Each row is a point on a landscape with many peaks, with its height.
From any point a climber steps to the highest of the 2 points nearest to it. It stops when none of these is higher. Distance is the straight distance between rows; heights are no part of it.
j532: [120 101 70 109 68 111 89 95 89 113 93 83 160 84 132 75 92 115 126 76 74 85 151 134 104 76 75 87 109 151]  height 747
j533: [87 119 103 112 129 129 110 133 91 131 118 117 83 129 100 129 77 91 76 104 103 133 59 67 77 105 115 129 75 70]  height 660
j520: [140 111 94 77 101 124 76 80 106 106 96 97 177 122 120 140 116 131 150 101 88 118 109 101 105 98 97 104 107 139]  height 446
j865: [64 87 95 125 95 80 96 98 76 108 86 88 57 96 118 53 102 99 73 77 111 91 93 96 53 51 76 82 94 69]  height 207
j406: [98 131 132 95 110 71 105 118 103 72 94 118 73 150 108 162 86 80 94 66 76 105 82 88 102 118 117 109 77 93]  height 820
j448: [92 76 107 133 120 104 117 80 118 139 143 104 104 147 107 123 93 128 95 79 76 95 72 85 58 65 87 119 91 96]  height 555
j968: [120 113 121 101 96 78 99 71 92 84 100 106 114 106 99 141 152 79 151 115 112 92 89 121 132 119 82 116 104 124]  height 457
j267: [95 92 113 154 144 84 122 66 124 129 120 111 99 104 91 87 113 101 89 106 103 84 68 120 55 89 113 151 99 53]  height 306
j494: [114 132 94 74 63 126 99 135 114 64 80 108 130 88 117 104 73 81 108 93 81 100 144 119 137 134 132 99 108 134]  height 553
j473: [84 96 84 102 103 87 90 87 130 81 82 96 119 77 101 62 64 155 86 70 78 84 133 89 97 87 121 64 129 95]  height 460
j85: [101 131 94 120 105 142 105 119 82 140 135 115 129 121 123 121 97 103 103 84 84 121 79 100 96 100 88 140 78 108]  height 691
j134: [81 134 93 128 97 124 103 133 91 115 100 121 121 116 124 113 51 118 79 63 76 113 108 93 89 107 113 101 104 99]  height 441
j678: [125 45 109 46 100 88 104 60 128 82 97 96 103 96 69 116 137 127 123 141 105 96 97 78 117 116 105 56 114 112]  height 333
j557: [133 90 105 98 151 76 106 56 151 69 98 111 99 103 88 124 99 102 106 121 102 80 105 89 100 135 151 102 136 102]  height 677
j437: [125 119 104 89 115 97 92 80 118 55 74 111 122 79 96 127 92 104 119 125 108 110 112 78 131 142 145 99 133 103]  height 682
j602: [101 115 112 50 90 84 86 132 98 59 91 125 95 122 97 147 112 102 108 97 104 120 82 67 142 129 128 77 74 92]  height 480
j580: [120 95 84 30 77 115 81 120 111 46 89 102 139 76 73 102 93 112 134 139 106 123 124 65 144 123 124 68 100 124]  height 606
j830: [92 87 86 124 96 95 94 78 88 126 109 85 122 96 129 76 113 140 113 75 98 91 105 103 89 56 75 86 101 112]  height 404
j925: [83 40 113 67 69 108 105 112 88 125 120 84 41 126 88 103 129 93 82 114 112 110 72 90 78 79 53 79 69 93]  height 32
j565: [104 82 88 112 110 102 93 70 111 130 114 92 146 115 128 92 93 170 115 65 76 96 102 86 79 60 86 81 109 118]  height 429
j463: [114 93 90 78 102 108 104 101 106 84 103 89 101 84 82 91 114 81 132 131 121 106 114 107 124 120 84 102 115 130]  height 286
j726: [87 116 99 120 60 54 93 93 80 66 79 95 107 78 110 80 123 85 114 68 78 55 135 138 130 85 75 72 99 120]  height 798
j821: [77 117 94 136 112 116 103 96 76 119 93 92 68 59 82 46 113 69 73 138 147 110 87 121 81 98 88 137 101 61]  height 138
j698: [75 105 109 90 93 88 104 129 74 91 88 91 26 98 82 78 102 49 82 114 137 116 85 108 88 104 70 97 82 88]  height 92
j252: [98 85 87 146 87 67 108 82 88 124 115 74 126 85 139 91 115 85 118 64 80 46 134 158 104 68 81 117 105 120]  height 693
j8: [92 93 112 84 97 95 116 129 83 102 120 92 41 129 86 119 104 54 90 104 110 112 75 106 90 98 67 116 67 106]  height 72
j910: [85 115 81 139 107 94 87 77 99 104 67 91 118 59 112 61 80 133 88 84 95 85 122 93 98 82 116 76 141 76]  height 445
j280: [102 90 99 133 106 76 128 127 112 120 105 76 75 101 94 85 61 50 76 85 83 54 122 158 75 101 101 135 119 93]  height 631
j20: [113 99 84 89 70 100 96 102 91 68 90 77 112 49 82 69 108 70 140 143 111 94 135 118 133 112 65 95 125 138]  height 307
j80: [96 107 100 146 90 100 105 90 72 139 133 92 111 95 126 86 121 88 104 84 103 88 97 142 90 76 62 140 74 108]  height 551
j462: [101 105 81 117 96 123 114 128 90 121 108 82 92 72 101 63 83 61 91 117 115 91 128 144 110 117 87 131 115 119]  height 491
j767: [58 108 114 90 61 72 85 114 77 64 77 109 59 102 92 72 103 103 79 66 99 94 100 94 89 72 76 52 67 93]  height 598
j526: [74 131 98 158 87 77 88 87 76 100 56 95 113 70 131 69 90 116 76 56 83 73 116 101 97 75 116 67 124 67]  height 475
j172: [107 101 84 121 142 130 127 129 121 122 115 96 83 103 88 78 59 78 80 115 111 105 100 111 78 123 124 139 112 91]  height 444
j70: [99 93 68 94 87 142 116 147 117 116 134 89 107 107 114 79 49 102 89 77 71 106 130 110 88 96 83 107 102 136]  height 339
j700: [106 117 103 133 124 120 107 67 101 147 120 115 167 88 111 71 126 124 105 103 91 130 68 107 84 95 84 154 79 69]  height 399
j397: [98 127 121 128 115 67 101 85 94 65 63 96 66 70 79 106 110 46 97 128 121 80 103 119 118 131 116 117 130 77]  height 757
j23: [104 114 100 95 124 128 95 92 85 113 102 112 93 82 80 93 124 89 102 147 142 133 70 78 113 122 113 119 98 75]  height 813
j839: [83 68 113 61 76 94 83 84 99 98 84 108 94 114 93 108 124 152 97 90 98 114 82 61 102 83 91 41 93 85]  height 578
j711: [122 119 116 83 106 86 101 96 107 65 91 113 96 114 101 143 125 71 139 109 106 101 97 103 138 141 118 108 104 120]  height 489
j702: [101 111 85 90 85 131 83 99 64 124 101 99 121 81 94 83 120 114 117 119 129 134 90 94 114 92 67 94 89 108]  height 627
j525: [93 133 118 137 92 77 106 101 119 88 69 116 129 108 125 118 64 111 82 45 55 67 126 115 100 104 138 91 127 95]  height 766
j468: [104 101 82 116 66 102 106 119 71 113 113 83 106 76 118 73 108 59 114 96 107 83 142 159 118 99 56 115 98 136]  height 459
j994: [97 46 106 74 94 81 106 81 115 108 124 84 78 112 87 94 131 108 113 112 113 89 96 109 97 86 70 83 100 113]  height 408
j967: [98 68 105 113 130 96 125 102 118 130 128 89 50 120 78 84 84 84 75 112 117 97 77 104 45 84 93 129 96 78]  height 289
j985: [81 80 114 99 115 94 104 97 99 116 93 97 40 119 85 83 88 96 66 107 124 115 72 83 43 77 97 95 98 61]  height 252
j155: [87 151 89 90 86 123 71 127 53 107 77 123 126 91 118 125 107 119 101 98 127 151 85 68 127 115 105 85 88 83]  height 625
j798: [108 107 105 151 140 106 123 64 119 140 124 113 139 86 101 75 117 104 96 116 99 96 82 127 77 104 106 164 98 66]  height 349
j289: [113 41 106 56 115 110 118 113 139 109 135 94 69 151 77 134 78 114 71 99 71 106 79 58 78 98 114 87 82 95]  height 546
j560: [95 143 117 142 130 107 114 120 83 110 77 110 74 96 94 98 87 55 77 113 119 106 85 114 94 132 132 141 105 64]  height 632
j883: [100 88 62 106 114 122 102 99 135 112 96 88 134 72 103 53 52 143 95 92 85 92 147 103 82 94 120 87 144 111]  height 499
j996: [104 144 122 148 104 96 105 101 105 108 78 124 134 119 131 142 86 91 96 67 71 83 108 121 107 121 136 119 128 97]  height 846
j72: [77 86 103 76 77 120 88 113 74 135 118 107 86 134 111 128 118 127 84 84 90 126 63 59 88 72 69 72 73 89]  height 438
j92: [76 99 124 109 96 66 92 76 87 95 83 103 66 117 104 106 132 100 96 86 114 95 76 97 87 82 81 80 94 82]  height 656
j535: [108 99 110 113 95 66 112 91 118 79 97 88 89 97 100 109 109 63 114 89 84 54 125 153 115 116 95 122 121 121]  height 659
j407: [94 66 92 62 117 130 93 107 102 112 98 97 58 87 69 77 103 101 73 153 147 133 78 57 93 117 122 75 103 66]  height 302
j992: [141 89 94 103 162 104 118 82 146 94 117 105 89 103 90 108 91 73 105 137 117 88 96 96 94 143 156 135 124 104]  height 591
j97: [94 104 88 115 85 119 100 103 65 132 125 94 104 91 107 75 123 90 108 109 126 112 93 127 102 89 56 124 80 118]  height 584
j176: [90 151 86 92 96 122 85 149 77 105 91 128 127 114 133 147 75 123 88 81 103 147 94 65 118 123 131 104 92 84]  height 566
j603: [89 80 99 104 88 127 98 93 79 152 143 98 106 126 116 110 119 127 98 90 95 118 65 87 83 66 60 106 74 104]  height 473
j627: [115 120 98 52 86 106 77 131 85 74 91 116 125 106 101 141 120 96 134 117 112 133 92 66 150 127 114 86 87 107]  height 450
j691: [119 47 100 89 131 90 117 71 139 114 138 85 87 114 88 103 110 109 106 116 107 83 100 116 82 100 96 113 117 117]  height 379
j386: [95 147 95 119 106 127 103 156 87 110 104 125 116 128 133 151 58 91 87 82 81 127 89 77 102 125 132 124 89 91]  height 504
j553: [128 119 105 85 120 106 100 113 123 79 102 115 102 128 119 145 92 84 118 96 89 107 100 91 122 143 148 120 104 113]  height 533
j710: [90 142 90 145 84 113 82 89 49 125 73 108 143 84 140 81 102 133 96 65 99 112 105 95 102 76 90 79 96 95]  height 532
j436: [81 83 100 157 139 66 105 54 110 123 105 88 85 82 97 69 115 101 91 104 112 65 82 119 48 66 116 133 115 44]  height 274
j955: [91 111 105 67 84 123 77 140 55 131 117 115 87 122 104 147 139 97 99 102 112 135 60 67 119 92 71 87 62 89]  height 406
j373: [117 85 124 98 126 59 122 93 151 68 106 104 76 141 84 134 76 92 92 73 69 71 102 109 75 109 125 110 104 99]  height 692
j794: [99 103 62 129 85 146 113 137 85 149 126 92 124 88 124 62 58 97 82 83 81 101 132 125 85 90 79 114 104 129]  height 311
j319: [85 79 86 73 106 117 96 112 105 104 100 91 70 89 81 64 88 109 82 116 127 120 101 82 94 101 93 75 107 92]  height 342
j14: [118 104 76 55 81 137 95 150 102 106 136 103 116 132 120 138 92 94 118 85 74 126 103 84 120 101 76 104 77 142]  height 400
j451: [83 89 126 60 81 71 104 109 123 55 99 102 59 122 58 97 81 113 79 70 84 73 106 97 92 81 107 73 66 105]  height 350
j11: [88 116 95 152 110 100 98 71 81 123 88 88 100 50 97 57 113 86 91 118 121 85 100 123 94 91 100 131 119 67]  height 165
j908: [79 95 109 134 122 106 97 64 97 138 107 113 105 110 107 88 115 138 87 91 106 105 62 85 62 73 105 108 97 62]  height 497
j9: [86 135 86 88 70 112 67 108 55 100 75 114 128 83 107 93 109 124 112 97 121 135 102 75 123 96 75 62 91 104]  height 673
j496: [104 129 124 118 129 78 110 102 90 81 74 105 43 97 82 108 101 44 88 124 132 105 82 112 99 131 124 128 98 70]  height 698
j684: [118 94 101 81 116 81 93 66 145 38 76 110 118 59 79 100 81 124 103 133 97 94 122 71 116 124 145 80 144 105]  height 620
j556: [86 109 101 102 59 90 108 132 97 75 108 98 81 109 105 89 76 75 79 52 62 74 132 134 102 91 71 93 75 134]  height 425
j765: [103 102 86 46 90 107 91 137 105 48 89 109 93 85 73 92 93 88 112 131 121 123 110 68 145 137 129 79 90 106]  height 571
j605: [108 136 92 149 94 145 107 106 68 154 121 117 159 95 129 85 97 103 98 85 82 115 97 123 93 96 84 145 81 105]  height 626
j104: [95 92 82 113 65 101 114 134 88 105 128 83 91 97 119 81 82 62 90 72 77 74 138 153 102 90 58 108 87 145]  height 442
j610: [73 112 96 157 116 120 104 97 92 144 111 119 115 115 120 85 81 137 82 76 89 109 71 76 55 66 93 112 90 68]  height 549
j491: [123 96 94 127 98 78 84 46 89 87 87 71 150 46 103 90 122 102 143 139 99 74 125 125 117 79 82 116 135 114]  height 340
j269: [109 86 117 99 129 49 103 56 138 53 86 98 73 92 70 112 118 89 102 117 109 71 101 104 101 116 120 92 130 92]  height 749
j271: [111 93 104 81 130 130 102 106 94 131 126 113 80 117 84 122 129 89 93 137 122 131 50 80 105 119 116 127 77 72]  height 724
j136: [127 126 105 114 128 124 106 69 108 117 111 110 146 89 103 108 124 98 121 123 108 111 86 113 109 126 119 156 106 101]  height 552
j376: [109 128 111 81 105 112 79 114 72 115 116 124 104 130 111 163 143 95 120 103 108 127 57 81 127 112 91 115 73 97]  height 387
j827: [88 83 83 57 80 118 93 124 100 96 109 95 94 92 87 68 93 115 101 102 108 118 114 90 111 93 71 67 95 123]  height 369
j486: [100 68 105 60 91 112 78 76 89 103 75 110 97 81 75 114 135 134 104 149 129 130 75 44 113 110 107 49 104 65]  height 665
j88: [108 60 121 52 110 96 114 123 112 99 119 92 40 149 80 143 96 82 75 115 88 116 63 58 90 105 108 91 66 79]  height 600
j325: [88 85 74 76 81 112 106 133 110 85 114 84 80 84 85 50 78 94 91 92 101 90 135 122 109 98 70 85 94 133]  height 390
j73: [81 102 96 105 101 114 102 108 73 110 105 89 53 78 80 68 124 60 92 140 154 116 85 111 100 103 70 116 93 90]  height 113
j867: [116 66 95 81 128 132 106 68 112 142 128 98 113 99 79 87 124 124 100 141 124 120 71 90 89 100 101 114 100 93]  height 405
j495: [80 132 112 149 80 73 109 123 90 109 70 112 111 98 120 89 54 87 55 39 55 65 124 121 89 86 118 85 114 85]  height 709
j972: [111 76 103 57 87 77 116 112 136 45 109 87 78 98 67 88 111 74 123 110 98 72 129 126 121 116 94 98 96 138]  height 247
j224: [125 79 88 57 112 120 89 88 120 108 103 99 135 104 92 111 99 145 119 112 101 123 101 74 107 103 110 78 114 116]  height 394
j249: [123 107 90 114 99 120 118 116 117 112 103 86 116 83 111 89 83 66 107 107 94 76 134 147 114 122 112 139 134 128]  height 530
j998: [65 72 115 116 98 81 97 90 91 117 89 97 51 123 109 74 93 119 66 79 101 98 74 69 32 45 84 79 91 58]  height 224
j114: [110 57 96 42 105 131 92 120 94 124 104 104 63 108 76 114 128 104 86 147 130 130 68 56 110 119 110 70 81 68]  height 267
j231: [105 147 95 153 89 130 91 94 66 141 82 117 167 86 132 89 97 117 99 80 86 107 108 113 104 94 102 116 107 104]  height 574
j758: [81 131 124 114 77 54 103 113 97 59 59 101 68 96 82 84 71 80 66 56 79 61 120 124 93 92 111 86 86 81]  height 403
j145: [98 64 109 98 92 60 95 48 107 87 95 87 101 87 94 90 145 124 128 112 108 82 103 99 107 72 77 67 117 106]  height 432
j561: [115 83 92 39 86 111 109 124 144 50 110 98 97 100 78 90 87 96 119 101 86 86 135 111 127 118 121 97 89 145]  height 234
j152: [118 48 101 98 145 112 133 93 138 133 151 94 77 129 80 103 92 100 87 125 101 97 76 99 58 99 110 129 101 95]  height 335
j228: [106 53 92 72 119 117 103 84 133 125 119 94 101 115 87 91 90 152 91 101 94 110 91 73 80 92 108 71 115 101]  height 436
j970: [105 139 87 99 73 130 83 123 69 106 93 111 138 102 130 116 91 107 112 70 85 120 118 107 119 105 83 93 97 129]  height 481
j418: [85 80 77 135 95 72 101 73 83 110 104 69 109 71 138 62 120 119 112 67 98 62 121 116 90 43 78 80 105 95]  height 388
j740: [90 112 114 154 109 53 88 33 87 93 81 94 103 68 110 103 146 98 118 102 107 66 91 116 104 79 100 113 122 71]  height 226
j42: [78 84 109 115 84 88 109 105 70 122 129 87 44 121 106 92 120 63 86 100 120 101 79 117 70 68 44 119 62 99]  height 55
j112: [100 142 107 127 125 108 104 121 90 90 65 114 92 88 102 108 67 72 76 118 125 116 102 92 117 149 160 123 118 71]  height 554
j927: [98 88 101 126 126 118 104 52 106 149 116 109 149 91 106 64 124 152 99 108 103 118 66 87 70 69 97 122 89 65]  height 448
j466: [98 136 127 145 98 82 114 105 73 109 105 106 76 125 115 137 111 52 95 82 94 82 84 139 99 111 86 144 83 100]  height 401
j832: [105 45 107 28 98 102 101 116 119 82 97 98 53 116 63 108 114 102 79 134 110 112 82 61 110 123 121 54 76 79]  height 284
j434: [132 122 90 80 104 130 89 111 115 98 104 109 140 117 122 140 95 109 127 93 88 120 109 96 118 124 125 116 108 127]  height 486
j240: [73 60 99 82 63 92 97 108 71 114 122 87 57 112 104 76 132 85 100 102 123 105 90 107 88 69 38 76 69 113]  height 43
j58: [84 85 122 32 70 88 90 137 92 73 98 117 66 129 79 139 126 104 96 100 97 110 77 67 124 108 95 56 55 87]  height 515
j232: [103 130 96 62 78 115 88 157 98 80 115 117 108 130 126 151 85 89 104 72 71 118 106 84 129 112 105 102 66 125]  height 426
j999: [115 142 102 111 105 118 98 110 98 79 67 119 126 85 116 126 85 87 106 116 108 120 111 90 138 151 155 119 127 97]  height 611
j5: [91 119 96 67 93 98 103 146 103 50 76 110 72 97 82 91 69 79 83 106 113 113 113 87 128 134 135 92 83 98]  height 529
j499: [107 90 121 70 114 72 110 100 130 63 106 107 71 139 88 134 97 87 99 85 84 91 90 99 105 113 115 96 86 109]  height 750
j829: [84 117 114 164 125 55 95 57 95 105 70 95 81 87 105 94 114 88 89 88 102 64 87 121 74 88 122 118 124 46]  height 248
j165: [113 91 77 99 113 121 93 77 123 122 99 91 158 94 116 84 75 160 117 85 82 103 124 92 85 81 106 88 130 123]  height 458
j339: [90 131 102 122 69 79 84 89 77 66 59 98 115 61 105 81 109 93 113 96 96 88 125 109 134 103 86 75 119 105]  height 764
j186: [81 128 120 107 107 63 102 110 104 67 53 104 61 95 82 86 63 87 63 82 107 96 108 100 80 110 128 90 105 61]  height 437
j942: [122 94 91 91 147 110 117 125 128 92 109 98 65 114 90 92 68 60 95 126 115 105 98 99 100 140 145 130 105 100]  height 516
j646: [101 146 97 83 61 118 85 135 89 81 93 125 139 116 135 140 80 114 103 52 67 115 123 97 125 115 107 88 84 124]  height 454
j981: [109 95 89 107 143 140 109 87 117 137 123 113 123 101 91 88 94 128 95 120 116 123 74 83 78 107 121 125 105 84]  height 468
j106: [126 112 103 99 119 130 102 85 103 136 131 112 142 122 108 131 126 106 123 107 97 119 70 107 105 109 97 149 82 107]  height 619
j814: [105 76 118 68 94 90 79 56 96 100 77 109 120 103 89 131 143 149 121 117 110 116 78 55 112 99 98 51 106 85]  height 617
j226: [148 79 101 52 115 113 84 69 122 93 99 100 153 116 97 142 123 127 145 125 98 118 98 77 117 110 118 88 114 130]  height 412
j223: [104 147 113 139 101 120 105 108 83 121 104 125 128 124 134 142 94 89 104 73 73 99 91 117 101 113 106 134 96 110]  height 765
j631: [116 94 89 123 81 90 85 77 71 80 85 68 136 23 92 70 105 81 141 159 108 82 130 129 123 87 65 106 132 122]  height 323
j850: [110 79 123 76 119 108 109 104 97 124 127 105 60 145 88 152 129 82 93 121 105 118 41 74 94 108 103 114 72 79]  height 657
j447: [136 103 74 54 101 135 75 104 107 65 80 90 160 70 93 105 80 114 133 154 112 138 123 66 127 121 127 88 122 120]  height 645
j659: [119 83 97 68 112 124 84 83 87 94 91 106 99 67 68 103 127 102 112 175 146 135 70 53 125 124 116 85 110 81]  height 728
j449: [68 130 115 84 71 79 89 113 85 58 75 116 79 97 90 94 103 99 89 76 105 103 107 92 119 106 94 67 79 98]  height 570
j858: [105 78 113 111 103 80 95 43 94 115 108 91 110 90 96 97 155 114 125 124 125 97 79 108 101 76 73 109 101 95]  height 456
j703: [90 115 89 118 136 139 105 126 107 133 114 126 112 117 100 111 58 126 78 103 107 132 74 66 73 111 133 120 100 69]  height 565
j227: [62 78 121 90 78 61 88 78 93 74 70 100 56 104 96 75 128 112 88 83 111 89 92 82 82 64 80 50 95 76]  height 624
j254: [103 128 126 122 98 87 101 83 74 108 113 112 97 122 115 140 151 76 126 90 108 96 73 129 114 107 72 135 79 111]  height 430
j843: [94 69 81 140 113 60 100 42 99 115 109 63 121 51 117 67 122 111 126 101 104 53 118 125 93 50 94 111 118 87]  height 373
j670: [95 140 114 98 55 99 98 122 101 65 71 118 123 90 113 106 81 87 95 62 71 79 140 126 134 121 122 90 104 126]  height 588
j481: [85 145 115 105 79 88 93 121 79 67 66 114 91 98 109 116 94 74 91 78 103 101 112 108 131 131 108 93 97 105]  height 548
j953: [93 72 86 144 100 71 118 98 106 132 130 68 98 91 117 86 83 67 98 76 84 44 131 162 77 80 86 136 106 108]  height 669
j665: [81 129 111 176 104 88 111 113 90 126 84 119 110 119 126 107 55 106 72 49 63 79 96 104 66 83 113 102 110 71]  height 655
j182: [105 76 121 116 134 74 116 84 139 106 121 104 81 146 92 135 83 118 91 76 78 87 79 88 60 90 113 109 108 88]  height 623
j241: [80 83 98 49 87 101 99 124 130 57 97 103 73 101 53 68 61 133 70 89 99 89 117 88 98 89 126 67 77 106]  height 324
j371: [97 128 113 99 120 101 105 139 86 100 106 109 65 136 103 147 84 69 86 97 100 123 69 79 96 119 116 127 74 86]  height 742
j618: [113 75 88 74 111 92 95 73 135 69 91 90 111 67 77 80 95 122 115 129 105 99 121 87 112 102 108 74 138 113]  height 573
j154: [70 139 101 146 85 87 79 78 59 95 57 109 109 81 134 81 109 127 90 66 104 107 101 84 102 78 97 62 103 76]  height 502
j303: [111 70 94 59 97 90 116 112 119 58 107 88 65 85 57 72 114 58 123 145 125 93 111 105 128 125 91 90 102 124]  height 264
j456: [123 50 102 58 131 106 109 86 152 107 127 106 104 138 93 137 96 138 95 102 80 98 83 69 89 111 131 81 108 108]  height 488
j326: [89 91 86 87 99 111 119 146 110 96 110 82 57 94 84 56 55 74 68 94 101 98 120 118 86 103 84 100 95 111]  height 415
j292: [125 109 105 54 91 114 72 111 84 107 101 117 139 123 103 158 142 121 139 107 107 131 79 72 131 108 95 81 85 109]  height 421
j191: [101 138 96 104 71 107 77 99 64 73 62 102 131 59 99 94 100 99 124 123 114 121 118 86 137 116 88 80 116 111]  height 721
j489: [137 101 77 60 87 134 73 90 105 79 81 79 178 86 96 101 95 112 148 145 98 123 132 94 117 101 91 85 116 144]  height 686
j621: [107 61 114 38 98 87 102 97 127 68 97 109 83 114 67 121 122 114 111 116 104 102 91 73 123 120 116 58 92 100]  height 309
j69: [77 122 107 116 87 87 101 126 80 100 98 99 58 117 102 97 73 79 68 73 93 106 95 102 74 87 74 93 76 94]  height 490
j168: [114 111 117 127 130 86 103 45 105 107 105 108 116 88 92 110 142 99 114 124 117 94 78 116 102 110 104 139 110 87]  height 498
j628: [127 90 72 75 79 121 89 95 110 94 97 71 161 85 104 80 97 111 140 119 93 103 149 123 105 90 74 94 118 158]  height 717
j161: [105 119 115 92 78 73 103 101 124 42 71 103 103 86 88 103 99 74 108 88 77 58 137 135 132 123 120 98 115 124]  height 622
j802: [110 105 89 136 78 100 102 97 89 126 109 91 140 97 138 95 98 102 110 62 70 74 131 142 99 80 81 107 109 136]  height 719
j772: [105 66 90 128 109 58 88 27 92 91 96 63 125 38 103 77 134 117 135 139 106 69 108 106 99 53 86 97 130 90]  height 358
j503: [96 108 111 118 116 70 90 67 107 54 69 101 75 61 77 95 106 82 93 135 120 91 99 91 110 117 112 90 138 76]  height 814
j253: [87 63 95 130 101 113 114 77 97 155 152 94 118 123 124 87 106 141 99 80 87 98 76 89 60 43 66 115 78 97]  height 508
j501: [99 119 112 89 112 77 107 119 122 47 66 104 68 87 75 89 60 77 73 107 108 90 118 101 111 135 150 100 106 80]  height 482
j124: [79 63 132 52 74 86 91 105 99 94 94 107 62 138 89 134 118 127 79 86 82 108 69 60 93 87 87 52 65 76]  height 545
j789: [89 94 116 102 94 55 103 87 109 75 97 93 71 110 94 100 112 88 102 75 92 74 107 128 99 91 80 90 99 105]  height 694
j6: [127 42 100 65 116 111 106 53 117 122 114 91 103 94 75 103 137 126 109 153 125 105 81 81 96 106 102 83 111 98]  height 365
j895: [109 70 73 90 120 98 103 87 143 98 110 80 107 75 85 66 77 124 102 112 95 82 133 112 91 102 108 95 140 118]  height 537
j479: [109 97 88 113 107 109 127 140 129 108 104 86 91 97 96 74 49 59 77 88 76 69 139 143 91 116 120 127 129 115]  height 582
j233: [83 116 98 142 87 91 102 108 69 116 106 95 86 107 124 88 99 85 86 69 92 86 102 127 87 80 73 102 89 103]  height 523
j385: [78 108 91 171 104 98 106 90 90 132 108 104 121 114 139 93 84 133 92 47 70 75 97 102 66 54 94 97 98 87]  height 603
j724: [68 99 81 137 100 92 93 88 80 113 77 80 74 60 106 40 100 97 81 104 124 89 106 105 74 69 90 90 120 66]  height 189
j185: [95 30 106 73 81 110 113 94 108 136 144 78 66 141 95 117 114 118 85 103 89 104 77 82 75 70 62 88 76 104]  height 19
j189: [101 95 82 92 60 78 92 95 94 75 92 83 129 75 106 71 111 105 130 84 80 72 147 128 123 79 64 73 103 143]  height 774
j742: [111 81 76 61 98 136 114 147 121 101 143 90 89 124 100 103 69 84 105 97 81 117 109 96 105 108 92 115 86 141]  height 370
j817: [121 146 84 91 67 142 87 132 80 98 73 107 150 86 129 111 91 79 117 101 96 121 131 114 135 130 113 108 111 133]  height 518
j696: [84 122 127 83 74 72 108 131 103 52 90 103 56 120 70 102 60 84 66 57 74 80 108 109 87 88 99 94 53 105]  height 375
j844: [81 102 97 110 100 100 117 139 109 103 105 92 57 116 86 76 39 84 59 79 86 101 107 98 57 89 88 100 87 90]  height 453

For each start below, name the point where the climber stops.
j11: j996
j292: j23
j972: j437
j829: j996
j832: j406
j955: j406
j910: j996
